Points on a hilly landscape, in no order, each with its height.
A ball rolls from a point to the lowest of its 2 nearest points, and stops where none of them is lower. Distance is the straight distance between rows; heights are no part of it.
q492 (h 562): [-11 -33   4 -21  15  24 -14 -67   9   4  12  11 -35  -9   3 -14 -14  50
 -39  20]
q598 (h 359): [  9   2 -38   6 -56   2  14  -5  11  -9 -16  27 -55   8 -24 -36 -66  10
  -4 -36]
q927 (h 355): [ -3  63 -17  -8  36  11  15  38 -22  -2  15  14 -21  45 -11   0 -24   1
  59 -30]
q803 (h 633): [  7 -15  -4 -14  74  -5 -40  -2  26 -20  37 -23   0  -3  14  25  39   9
  12  12]
q77 (h 671): [ -9  54  11  31  -8  -4  33  20   4  18  29   9  50 -35  34   9  43  -1
  23 -18]
q179 (h 596): [  3 -23 -44  36  32  20  65  31  10 -30   3  -4  -3   0  -9 -34 -42  -1
  22 -28]
q230 (h 762): [ 28 -30  -6  39 -24  25 -10 -24 -23 -34   5 -14  46 -31  -3 -30 -14   2
   0  27]
q299 (h 329): [ -5   6 -48  38 -49   7  24  -3  40  -8 -24 -29  -1  -2 -18   2  23 -24
  -8  10]
q948 (h 641): [-17 -33  21   3  -8  21 -50 -55  35  -7 -23 -24  26 -16   1  24  55   4
 -57  21]
q412 (h 545): [ -4 -25 -27  23  26 -20  50  44 -14   9  21 -13   0  30  10 -24 -20  26
  33 -12]
q379 (h 132): [-23 -14  35  13  23  27  62 -44 -22  47   7 -40   0  27 -22   9 -20  10
 -12  -6]
q605 (h 254): [ 12   2 -54  11 -46 -24   5  35  41 -20 -42 -14 -20  14  -9   3  -7 -43
   9   7]
q484 (h 583): [  8  -8   1 -47  32 -52  10  17  -1  36 -21   0 -49  47 -12  23 -17  -4
   1  14]
q85 (h 757): [-16  14 -15   5   2  13 -17   0 -17 -31 -52  42  59  -1 -38  22 -11 -24
  27  37]
q122 (h 503): [  9 -26 -26 -21 -16  35 -15 -44  18 -20  -9 -33 -55   4  28 -28 -31  29
 -19   4]
q791 (h 717): [ 11  10   3  16   9 -15  45  -9  -4  33 -19 -13  -9  74 -32  -5 -67  -3
   4  54]
q952 (h 371): [-18 -42  12 -36 -20  23 -69   1   8 -29 -10 -37 -10   9  15  15  32  -9
 -10 -13]
q448 (h 500): [-25   4  14   5 -10 -39  -8  -8  48  17  17   7  10 -39   7  16  72  21
 -30  -9]
q221 (h 735): [  5   3   0  23  19  28   1 -19 -19 -23   3   7  49 -15 -22  10  -4 -16
  19  22]
q239 (h 750): [-20 -47 -11  -4 -15 -14   4  36  -5 -30 -54 -18  66 -18   0 -14  22   4
   0  16]
q645 (h 543): [ 57 -19 -13  13 -36  20  -8 -33  -6 -34 -20 -24   3 -21  15   1 -63 -47
  11  -5]
q224 (h 642): [-15  43   6  38 -17  14  24 -14   5  36  23 -36  23   5  14  13  56  -3
   2  21]
q909 (h 712): [  4  47  14  30  29  58  -4 -22   2 -19  33  -4  29 -32   5  -6  27  -8
  -2  26]
q183 (h 822): [  8   3  18   0  16  15  28  15  -5  -2 -33 -38  39  16  10  -9  -4 -25
 -11  73]
q781 (h 299): [-26 -31  36 -42 -11  19 -81   6 -23 -19  -7  25  -2   5  26  -7  23  11
 -38 -14]
q419 (h 634): [ -2  -3   7 -14 -19 -37  36   9  16  50  15 -20 -62  45   3  -7 -27  12
 -10  -1]
q879 (h 509): [-17   1 -13   2   7 -37  -4  -5 -29  15   6  47   9  18 -42  33 -15  11
  47 -17]
q446 (h 525): [-37  -1   1 -25  60  20  19  30  -4 -22  14  17  15 -27   6   9  16   6
  35 -64]
q702 (h 490): [ -4 -21  23  30 -30  22  32 -34 -28  21  37  -1   0 -22   2 -37 -18  42
 -25  -7]
q917 (h 677): [ 22  -2  -7  13 -13 -16  23   6  11  26   6 -29 -43  60   3 -18 -40   6
  -8  49]
q53 (h 310): [ 16  52 -15 -36  46   6 -16  57 -37 -25   2  36 -11  14   3   2   3 -15
  44 -41]
q800 (h 478): [-24  49  26  12 -41  22  31 -28 -10  29   6  25 -19   3 -33  -5 -36  -9
   2 -29]
q686 (h 743): [  2  -2  34 -22  -5   1 -49 -63   1  30  27  14 -36  24  -7  51  -4 -12
 -10  13]
q414 (h 601): [  1 -36 -10 -30  47 -31 -17  -9  27   2  30  -3 -38 -10  -2  23  16  15
   3 -18]
q681 (h 430): [ -8 -23  18 -16  37 -72  10  21   6  24 -13  36  42 -19  14  24  26  22
  -4  16]
q662 (h 675): [-33 -15  42  -6 -14  -3 -53 -18   6  12  -6 -14  36  19  15  35  57  -8
 -27  37]
q73 (h 345): [-28  26  -6  47 -12   4  66  -2 -25  29 -23  -1  42  46 -34  -6 -31  17
  28   7]
q543 (h 409): [ -1  28 -12  15  27   5  30   8 -19   8  18  18 -28  43 -41 -22 -70  13
  39 -27]
q677 (h 297): [ 40  12   0  20   5  -9   9   8  42 -29   6 -20  20 -56  25  -3   6 -38
 -11   2]
q79 (h 603): [ 30   5  -9   2 -16  45  16  11  -1 -33 -32 -41 -15  20  12 -23 -64 -40
   6   9]
q512 (h 384): [  1 -25  21 -18  10 -62 -29  -4   3  11 -17  65  20 -34 -15  30   9  -2
 -18   0]
q978 (h 830): [ -6   3  17   5 -56  38 -32 -17   0 -15  44 -33 -16 -20  21  -4  26  -5
   2 -41]
q922 (h 224): [ 23  -3 -48  27   7 -31   0  27  56 -43  13  -7   9 -56   8   1  19 -23
  15 -32]
q940 (h 709): [-26  -9  63 -22 -15  36 -49 -54  -7  21  -3   3  -1  18  19  29   7 -14
 -46  31]
q149 (h 661): [-10 -10 -19 -23  72  -8 -75  25   2 -37   9  12  22  21  14  23  54  24
  20  13]
q734 (h 802): [-39  17  60 -16   5  21  -9   4 -60  22  -7  49  36  28  -3   3 -10   7
   3  19]
q839 (h 453): [-24   1 -14  21 -38 -11  29  -1  39  17  13  -3  -6 -53   8 -30  52  30
 -41 -24]
q420 (h 442): [  0   2  19 -45  15 -48 -59  21  30   9 -20  19  -6   4  17  53  41 -34
 -13  -5]
q656 (h 431): [-13  -1  62 -13 -20  21  -3 -26 -34  26  38  22 -11 -19  23 -20 -12  24
 -22  -9]
q600 (h 481): [ 53 -28 -14  -8 -35 -13 -51  -6   4 -30  -8 -23  -7 -17  17   4 -16 -29
   6   1]
q146 (h 501): [-26 -10 -33 -13  19  17  24  16  42 -11   6 -34 -42   5   9 -32  22  34
 -21  13]
q653 (h 372): [  1 -18  72 -28   0  -3 -44   2 -22  11  27  14  11 -17  44 -20  18  26
 -37  18]
q407 (h 554): [  2 -26  31  31 -53  -3  22 -56 -14  48   6 -18  15 -27   2  -8  14  13
 -47   7]
q933 (h 803): [ 22  15  19  24  -9  20   7 -28  -2   5  63 -27 -14 -19   8  15  -9 -29
  20 -29]
q804 (h 781): [ -1  35  19 -21  -1 -15   3  35 -37  13 -34  42  28  25  -6  -3 -16  -2
  14  52]
q725 (h 268): [-11   8   4  35   8 -12  57 -10 -31  31 -22  27  58   3 -22  -6 -10  22
  -3  52]
q904 (h 300): [ 15   7 -31  10  18 -48  18  61  33  -8  31   1   0 -36  35 -14  31   7
  19 -37]
q960 (h 186): [-35  -8  37   7  13  15  65 -21 -29  43 -36  -8  45  14 -17  10   4   4
 -18  26]
q547 (h 441): [-30  23 -55  11  -2 -28  30  21  38  18 -15  -5  28   6   9  31  46  27
  21  11]
q318 (h 395): [ -7  -2 -42  60 -61 -11  26   4  27   4  21  -2   0 -23  -4 -23  24  10
  -6 -17]
q711 (h 360): [ 23  31  38 -17 -16 -16 -24   6  25  -9 -13  20  12 -46  20   7   9 -35
 -25  14]
q38 (h 426): [ 45   1 -17   5 -25 -14 -49  26 -28 -29  22 -13  -2   3   1   3  -7 -33
  41 -19]
q410 (h 493): [-14 -29 -26  15  22 -24  22  14   5  12  20 -38  21  21  12   7  27  28
  21  10]
q43 (h 581): [-13  24 -10  -1   1  65  26 -11  15 -25 -13 -25 -20   5 -12 -11 -19 -18
   1  -4]
q749 (h 696): [ 12  17   0  33  36  60  19 -78  22  17   8 -25  -3 -31 -19  25  26 -19
 -33   4]
q114 (h 804): [ 31  25  28 -15  30  22  22 -27  -2  18  27 -21 -54  29   6   1 -66 -16
   9   3]
q250 (h 801): [  7   6  28 -19 -12  -2 -11  12 -30  10 -42  -7  20  39  -1   4 -20 -21
  -1  76]
q332 (h 328): [ 24 -46  31 -20  42 -34 -27 -36   9  -4 -22  36  22 -36  -1  30 -21 -12
 -28  19]
q198 (h 429): [ 44 -13 -38  28 -29 -19   1  19 -14  -4  14  23 -49  38 -13 -42 -70  18
  13 -27]
q169 (h 555): [ 22 -53 -52  -8   7 -43  -7  17   8  -7  15 -12 -50  16 -15  -5 -14  16
  13 -25]
q118 (h 198): [ 51  24  12 -58  -5   5 -27  12 -29 -21 -24  40 -44 -21  18  -8 -30 -37
  -9 -61]
q878 (h 775): [ 23  14  36 -24  10  17 -27 -27 -21  10  44  -9 -44  11  16  20 -30 -20
  14 -24]
q105 (h 838): [  9   7   0  19 -79  12 -24 -17  -9   4  24 -28 -30  16  -3 -13 -19  -2
   7 -14]
q33 (h 443): [-14 -41 -27 -39   7  33 -36  -2  18 -35 -12 -50 -46  26   7 -18   8  27
 -13  11]
q717 (h 464): [-18  14  14 -21  23  20  -8 -18 -28   0  -3  26 -22  36 -51  22 -48 -12
  34 -28]
q471 (h 479): [ 10  -2   9  15  -1 -72  29   6  42  32   7  12  17 -39  16   3  35  15
 -30  30]
q552 (h 716): [  1 -36 -19 -25  -9 -23 -37  59 -50 -21 -25  -2  24  28   4 -31  19  35
  18  12]
q423 (h 547): [ -2   5 -12 -45  22 -61  -1  29 -33  29 -25  45 -27  45 -25  32  -7   4
  22 -19]
q721 (h 363): [ 38  30 -21   7   6 -22 -22  66 -10 -26  29   3  15 -18  35 -18  20  -6
  39 -16]
q106 (h 688): [  3 -13 -48 -22  38  -9 -40  50 -14 -37   0 -13  14  23   9  -3  32  27
  38   7]
q382 (h 693): [-23  53  14  13  28  34  -3   1  23 -17  14  17  43 -45  12  16  58  -9
   1 -10]
q58 (h 606): [-29 -27  27  -7  27  27 -37 -58  28   3  11  14   5 -20   9   4  42  43
 -66  21]
q104 (h 134): [ -9 -57  19  16  36  22  43 -72 -22  27  16 -21   4  -7 -29  11 -23  24
 -16 -19]
q491 (h 544): [-19  26 -21   9  -5  42  41  27  19 -10   1 -32 -35  29   6 -44 -14  11
  -3   9]
q375 (h 281): [  5  -2 -11 -35 -28   1   0  17 -10 -13 -30  25 -43  -9 -12 -16 -40 -10
  -1 -46]
q333 (h 787): [ 32   0  23  25 -32  14 -37  16 -16 -37   5 -12  65 -40  25 -27  15 -11
  -2  33]
q349 (h 491): [-51  -8 -12 -27  31  19 -15  20  -4 -33 -31  50  12 -14 -18   2  16  14
   9 -24]
q738 (h 605): [  4  17  25  45 -37  -9  40 -18   3  52  16 -21  22 -18  21 -22  37  10
 -44  43]
q596 (h 263): [ 19  40  29 -35  19  13 -32  26 -41 -13  10  48 -11 -11   5   8 -10 -40
  21 -45]
q576 (h 495): [ 48 -23 -22   0  26 -20  18   9 -10   5  42  -4 -68  25   6 -18 -59   3
  17 -48]
q644 (h 249): [ 20 -49  25   4  49  -6   3 -69 -11   8  26  11  13 -27 -11  22 -27   8
 -13   9]
q979 (h 810): [ -4  -1  -4  -6 -79 -25 -32   6   3  11  -8  -8 -18   9  -4   0  17  -5
  -7  10]
q337 (h 778): [ -7 -42  15 -17 -58 -32 -16  34   2  -7 -38 -18  25 -22  19 -19  21   1
 -25   9]
q629 (h 402): [-37  19 -72  16 -16 -27  45  25  35   4 -39  17   5  18 -28   4  10  21
  19   9]
q383 (h 670): [-13  38  -4  51   7  49  21 -55   2  36  20 -32   9  -4 -24  24  53  -5
 -12   0]
q166 (h 448): [-34  10 -58 -13  -6   3   5  18  22 -27 -48  42 -20  -8 -41 -14  -5  15
   2   2]
q17 (h 332): [ 13  11 -24 -41 -17 -20  10  51  18  -7 -53   4 -44   3   0  -9 -14 -36
  -8 -14]
q782 (h 415): [ -6  43   8  61 -30  44  39 -38 -25  22   0  -6  24  20 -45 -10 -27  -2
   3   8]
q143 (h 559): [-21  18 -32  14  37  14  63  44   4 -22   3   3  20 -23   4   1 -10 -11
  50 -58]
q616 (h 408): [ 17  24  29 -36  25 -16 -64  38  14 -28 -23  26  13 -21  25  23  34 -40
 -12 -11]

Call two points neighbours if one is among the 2 nearest of the other. Go from one point of each pair to the other, from neighbour to neighbour, staying as low as possible. Name the highest point that can't be avoided.
q781 / q605: q79
q118 / q922: q800
q375 / q605: q17
q922 / q379: q420

Where does a ball stop that starts at each point below?
q909: q781
q979: q375
q749: q781
q484: q118
q79: q922
q803: q375
q471: q379
q800: q379
q420: q379
